Points on a hilly landscape, in no order, each with its height.
From any point a ball rolls to the lowest of the 4 points nearest to it. It stops when none of these is lower. Distance is the straight distance between rows; heights are no part of it.
Q_318 h=274: [139  85 186 180 222  74 105 167 133 153 167 154 144 119 162  80 106 109
 150 181]
Q_614 h=323: [134 104 180 177 197 100 107 152 123 150 156 148 139 122 149  74 105 105
 163 180]
Q_88 h=213: [145 116 147 152 159 112 124 150 137 145 142 136 128 130 129  98 125 126
 141 149]
Q_205 h=269: [133  74 184 179 205  71 106 163 132 154 164 159 159 113 155 101 118 109
 126 168]
Q_553 h=220: [119  78 161 142 149 112  92 185 112 149 159 172 153 114 147 165 143 120
  74 160]
Q_525 h=212: [142 145 133 147 169 143 113 110 127 123 112 125 136 150 162  67  86 146
 205 119]
Q_609 h=519: [112 185  63  96  83 158 139  72 133  94  96  76 123 135 124 111 100 166
 186  98]
Q_139 h=454: [121 183  62  95  61 176 154  94 131 105 105  90  96 136  84 171 131 132
 147 103]
Q_271 h=244: [140  94 164 133 131 106 112 156 124 149 136 151 144 129 148 152 142 137
  83 148]
Q_887 h=188: [122 144 119 127 114 133 143 110 128 116 114 123 111 138 116 127 128 107
 134 120]
Q_739 h=257: [130  67 189 174 216  73 102 169 131 157 157 154 158 116 162  95 117 109
 135 171]
Q_356 h=514: [118 171  71 104 106 157 147  84 121 101 110  88 122 137 118 111 101 160
 179  90]
Q_948 h=168: [152 124 142 151 164 125 130 141 143 138 137 134 121 130 124  95 119 121
 146 143]
Q_821 h=121: [135 141 127 147 151 151 122 119 129 116 130 127 126 148 144  95  97 129
 180 124]
Q_506 h=305: [117 119  95  72  46 138 137 122 118 130 117 124 115 113 106 207 183 136
  45 118]
Q_662 h=465: [120 156  96 112 117 158 147 101 125 102 114  89 137 153 112 103 101 147
 165  94]
Q_414 h=520: [113 172  70 104  97 160 152 105 130 105 112  93 107 133  92 141 118 137
 149  87]
Q_684 h=307: [130 153  70  81  53 153 156  96 135 129 103 104 105 106  89 199 182 147
  69 107]
Q_90 h=231: [151 117 147 159 187 137 114 146 134 138 146 125 130 145 138  60  94 128
 172 148]
Q_494 h=359: [135 152 115 136 145 140 126  93 132 115 113 117 139 149 162  68  82 146
 198 111]
Q_56 h=136: [137 123 128 137 136 102 138 125 138 132 139 136 121 120 132 144 144 130
 110 132]
Q_531 h=460: [122 151 108 116 119 153 146  99 128 102 113  99 123 148 116 101 104 120
 160 104]
Q_730 h=201: [150 110 146 141 135  96 120 142 134 149 128 135 138 125 128 136 141 135
 101 142]
Q_381 h=518: [112 185  58  85  52 178 155  87 132 101 105  82 109 141  98 171 117 136
 154  99]
Q_304 h=536: [118 178  36  74  51 170 155  42 152  82  98  64 122 146  99 128 102 160
 164  79]
Q_912 h=471: [118 158  86 112 114 156 148  97 124 100 107  95 127 135 102 115 110 136
 155  90]
Q_925 h=285: [138 137 131 138 136 108 139 122 145 139 134 142 107 117 119 134 143 128
 131 134]
Q_511 h=523: [111 180  54  80  40 180 158  81 133 104 101  76 101 147  86 175 124 134
 141  92]
Q_457 h=97: [141 137 137 153 199 138 119 128 122 117 133 130 151 138 168  53  74 150
 214 121]
Q_221 h=206: [125 136 119 135 117 105 141 113 129 128 129 141 111 111 128 154 150 126
 108 126]
Q_110 h=134: [122 152 117 108  78 131 148 109 132 128 105 124 113 112  96 151 151 118
 104 113]
Q_226 h=221: [115 152 119 117  99 131 145 111 130 132 108 124 114 119  99 144 142 119
 116 116]
Q_4 h=726: [134  90 142 113 107 106 115 158 126 128 132 162 138 134 137 178 158 113
  57 138]
Q_241 h=261: [113 108 118 106  83 109 127 143 110 107 143 157 125 115 127 186 177 120
  53 130]
Q_591 h=299: [128 137  74  70  48 150 145 103 128 125 116 118 105 108  96 212 186 148
  47 103]
Q_642 h=253: [106 136 124 109  71 119 140 121 114 126 126 139 110 109 119 181 167 133
  76 119]
Q_48 h=271: [110 124 118 106  73 130 125 123 104 128 127 143 118 105 114 187 173 132
  60 123]
Q_749 h=517: [113 181  72  95  83 169 144  88 116 101 107  81 112 138 109 135 105 156
 169  92]
Q_590 h=281: [142  97 150 130 125  99 122 141 136 135 138 144 139 126 137 158 152 126
  77 136]
Q_777 h=242: [133 107 177 185 196 107 108 155 121 143 150 142 137 128 152  62 108 108
 164 168]
Q_648 h=117: [144 142 133 142 156 137 134 124 132 131 137 134 104 136 124  99 107 126
 153 132]
Q_312 h=139: [116  47 202 166 195  96  89 177 134 148 156 182 176 121 173 130 135  88
  95 164]
Q_19 h=248: [119 141 129 118  88 123 142 116 126 131 121 136 117 103 117 165 162 128
  89 123]
Q_467 h=162: [131 146 128 139 135 133 142 118 130 122 125 133 114 137 118 122 123 121
 152 125]
Q_586 h=766: [129  93 136 114 105 109 112 157 117 126 141 162 134 122 132 183 160 116
  48 131]
Q_898 h=156: [121  63 184 157 187  89 101 182 127 151 157 173 167 113 168 130 137 111
  98 162]
Q_224 h=309: [123 183  65  83  59 161 162  96 142 111 101  97  94 122  82 186 151 135
 134 102]
Q_324 h=356: [129  91 178 174 196  85 107 158 125 160 159 156 139 120 146  90 114 113
 153 167]
Q_380 h=276: [127 146  98  86  62 145 144 113 130 128 113 118 113 102  95 188 180 145
  72 109]
Q_497 h=310: [127 163 102 100  96 145 149 111 134 120 107 107 112 125  83 144 141 120
 120 103]
Q_218 h=189: [150 127 145 153 190 143 115 134 126 122 131 127 143 144 158  51  80 143
 190 136]
Q_510 h=224: [127  86 173 158 159  92 100 164 118 160 144 147 143 117 143 126 136 134
 115 160]
Q_524 h=238: [134  60 198 168 201  84 102 187 136 151 163 170 172 118 167 110 121 108
 104 165]
Q_949 h=468: [117 183  72  91  79 169 148 102 125 110 111  88 103 130  97 165 121 141
 147 100]
Q_25 h=211: [144 109 152 155 145 101 111 141 146 151 133 138 131 121 130 112 135 122
 118 145]
Q_255 h=71: [141 123 156 156 206 141 110 138 126 120 137 127 157 141 172  20  77 142
 201 134]
Q_911 h=273: [137 160  87 103  85 141 159 105 131 123 108 106 107 120  76 154 145 129
 108 100]
Q_201 h=526: [132  92 143 117 117 106 115 154 131 129 134 149 138 130 140 161 160 128
  77 136]
Q_315 h=172: [117  75 181 153 169  97  99 184 116 147 158 175 164 113 156 142 144 110
  89 150]
Q_983 h=360: [113 181  63  86  73 166 154  95 133 114 108  94 101 128  81 180 140 139
 135  99]
Q_178 h=59: [143 125 166 166 214 129 110 134 123 121 129 126 162 133 178  16  71 125
 214 140]
Q_835 h=200: [128 154 125 129 107 117 144 111 129 131 136 135 106 120 108 136 136 120
 125 120]
Q_503 h=102: [137 143 130 147 156 132 128 130 143 124 138 127 119 146 135 101 104 132
 164 136]
Q_426 h=265: [111 137 112 101  66 128 141 113 121 142 115 121 112 108 103 176 173 132
  71 115]
Q_552 h=295: [127 170  82  88  90 153 162 112 136 126 114 102 106 121  81 165 145 134
 116  97]
Q_166 h=485: [119 164  82 109 105 158 150 104 122 104 115  98 114 139 102 127 114 134
 146  86]
Q_530 h=494: [108 167  64 111 113 151 133  76 123  90 101  83 123 137 121  94  91 162
 190  93]
Q_587 h=223: [137 105 171 147 147  99 115 151 137 157 131 140 137 127 145 122 134 125
 122 157]
Q_256 h=469: [121 162  81 105  94 160 155 118 132 116 112 104 100 125  85 151 132 129
 140  97]
Q_421 h=205: [144 128 139 148 138 106 136 135 135 136 134 142 127 130 128 137 138 132
 115 140]
Q_964 h=204: [120 158 116 112 107 150 144 116 132 122 104 113 110 137  99 134 128 112
 127 103]
Q_959 h=137: [135 115 185 173 192 132 110 152 121 139 150 137 137 140 151  50  93 109
 178 159]
Q_528 h=141: [128 159  88  99  84 144 153 109 129 128 103 110 107 115  86 158 150 124
 101 105]
Q_177 h=219: [120  78 180 167 198  80 113 167 121 150 160 163 160 116 158 109 129 122
 117 163]
Q_736 h=182: [124 153 124 138 127 128 139 116 136 126 123 127 109 141 125 118 121 108
 148 118]
Q_283 h=98: [137 109 182 181 202 139 115 141 126 131 143 136 146 144 168  28  84 112
 186 164]
Q_987 h=522: [107 173  64  93  68 172 149  79 134  98 104  73 108 146 107 156 117 156
 163  89]
Q_280 h=278: [138 105 134 128 113  98 124 135 133 129 141 157 131 122 136 169 149 127
  73 132]
Q_62 h=115: [157 125 141 152 170 138 126 137 137 125 143 131 122 148 140  83 103 124
 174 132]
Q_160 h=470: [112 155  89 116 126 152 145  85 124  91 111  89 132 141 123  92  87 145
 181  99]
Q_580 h=625: [136  88 158 129 125 109 107 170 121 138 135 170 134 127 145 173 156 122
  70 152]
Q_270 h=232: [134  99 176 142 143  90 108 162 131 156 139 148 144 116 147 136 137 131
 100 152]
Q_99 h=524: [117 180  56  83  54 170 153  66 139  95  93  64 109 151 103 138 105 151
 160  88]
Q_7 h=311: [122 122  94  76  41 141 133 128 114 126 114 131 101 106 102 216 184 131
  35 118]
Q_878 h=76: [138 118 173 170 200 140 106 137 122 131 137 134 156 140 177  25  80 119
 195 146]
Q_223 h=364: [134 104 181 167 174 105 104 154 125 160 138 142 131 134 143  78 113 118
 158 170]
Q_24 h=222: [141 146 129 148 166 148 118 115 132 113 126 126 133 150 166  73  81 146
 196 123]
Q_563 h=314: [125 122  79  66  34 152 131 117 121 121 114 118 102 108  85 226 189 134
  34 111]
Q_727 h=124: [142 151 127 137 138 140 129 115 131 114 134 130 113 156 139 107 104 117
 167 122]
Q_478 h=275: [149 140 129 145 144 114 130 135 136 136 138 138 110 132 119 119 125 119
 140 133]
Q_819 h=161: [119  57 184 150 183  97  96 193 114 149 154 177 172 119 153 135 144 107
  84 161]
Q_18 h=44: [135 125 170 175 216 128 105 137 120 125 122 129 166 140 182   4  71 123
 219 147]
Q_96 h=521: [107 176  53  89  64 166 144  64 135  95  93  69 127 147 105 120 104 167
 176  90]
Q_35 h=160: [151 126 164 157 176 131 112 148 133 147 143 124 130 145 139  69 104 123
 159 148]
Q_242 h=228: [124 120 124 126 110 102 135 122 132 129 137 149 127 111 130 167 154 129
  85 121]
Q_636 h=277: [120 146 105  95  64 142 152 111 130 131 109 122 113 104  94 166 169 133
  80 118]
Q_275 h=444: [133 147 122 126 135 146 135  97 131 106 108 106 134 152 137  84  93 134
 179 110]
Q_569 h=408: [106 109 109  99  74 118 126 137 103 118 133 147 114 111 120 200 176 121
  48 130]
Q_632 h=171: [121  71 186 155 175  92  96 173 124 168 158 169 153 113 154 138 133 124
 107 157]
Q_831 h=296: [106 126 108  87  56 134 125 132 100 126 118 135 112 113 111 209 188 128
  44 122]
Q_11 h=234: [141 107 174 155 156 100 105 156 134 165 143 143 143 122 142 104 126 130
 127 159]
Q_735 h=186: [152 133 131 148 176 149 119 129 124 128 133 129 124 153 153  70  96 139
 191 122]
Q_260 h=456: [124 148 113 121 125 150 143  99 124 105 113 103 130 147 127  96 101 125
 169 110]
Q_784 h=467: [126 155 107 112 119 153 152 106 124 106 115 101 122 144 106 109 115 123
 150  99]
Q_526 h=198: [142 113 174 164 177 130 114 159 124 144 144 124 130 138 143  60  94 110
 158 154]
Q_701 h=191: [128  90 183 160 181  85  99 175 118 154 150 159 152 114 157 124 128 122
 118 158]
Q_947 h=279: [129  61 198 176 214  65 109 169 138 159 159 154 163 115 169  97 112 108
 131 168]
Q_277 h=282: [130 170  73  84  67 159 159 103 140 119 111 106  97 115  76 179 161 136
 105 105]
Q_388 h=525: [119 174  56  81  38 173 155  62 138  97  96  62 112 145  91 155 116 148
 154  79]
Q_307 h=240: [128 159  88  92  73 141 155 105 134 125 105 113 111 110  85 170 156 128
  98 105]
Q_671 h=239: [116 123 119 110 100 117 133 127 120 124 144 160 125 110 133 182 165 129
  74 130]
Q_658 h=109: [132  86 159 127 116 103 110 165 119 134 138 153 137 124 143 172 160 126
  69 147]
Q_540 h=107: [123  46 211 159 200  94  85 204 129 153 155 192 160 122 176 132 134  84
  86 179]
Q_128 h=284: [122  89 177 144 145 105  97 162 119 153 143 160 146 117 160 154 140 132
  96 154]
Q_994 h=145: [121  41 212 159 208  91  86 188 130 155 155 181 173 127 186 127 131  95
 102 168]

Where does a ball stop that starts at each point below?
Q_99: Q_503
Q_831: Q_56
Q_614: Q_18
Q_160: Q_503
Q_426: Q_56
Q_270: Q_56
Q_388: Q_528
Q_414: Q_528
Q_223: Q_18
Q_784: Q_503
Q_531: Q_503
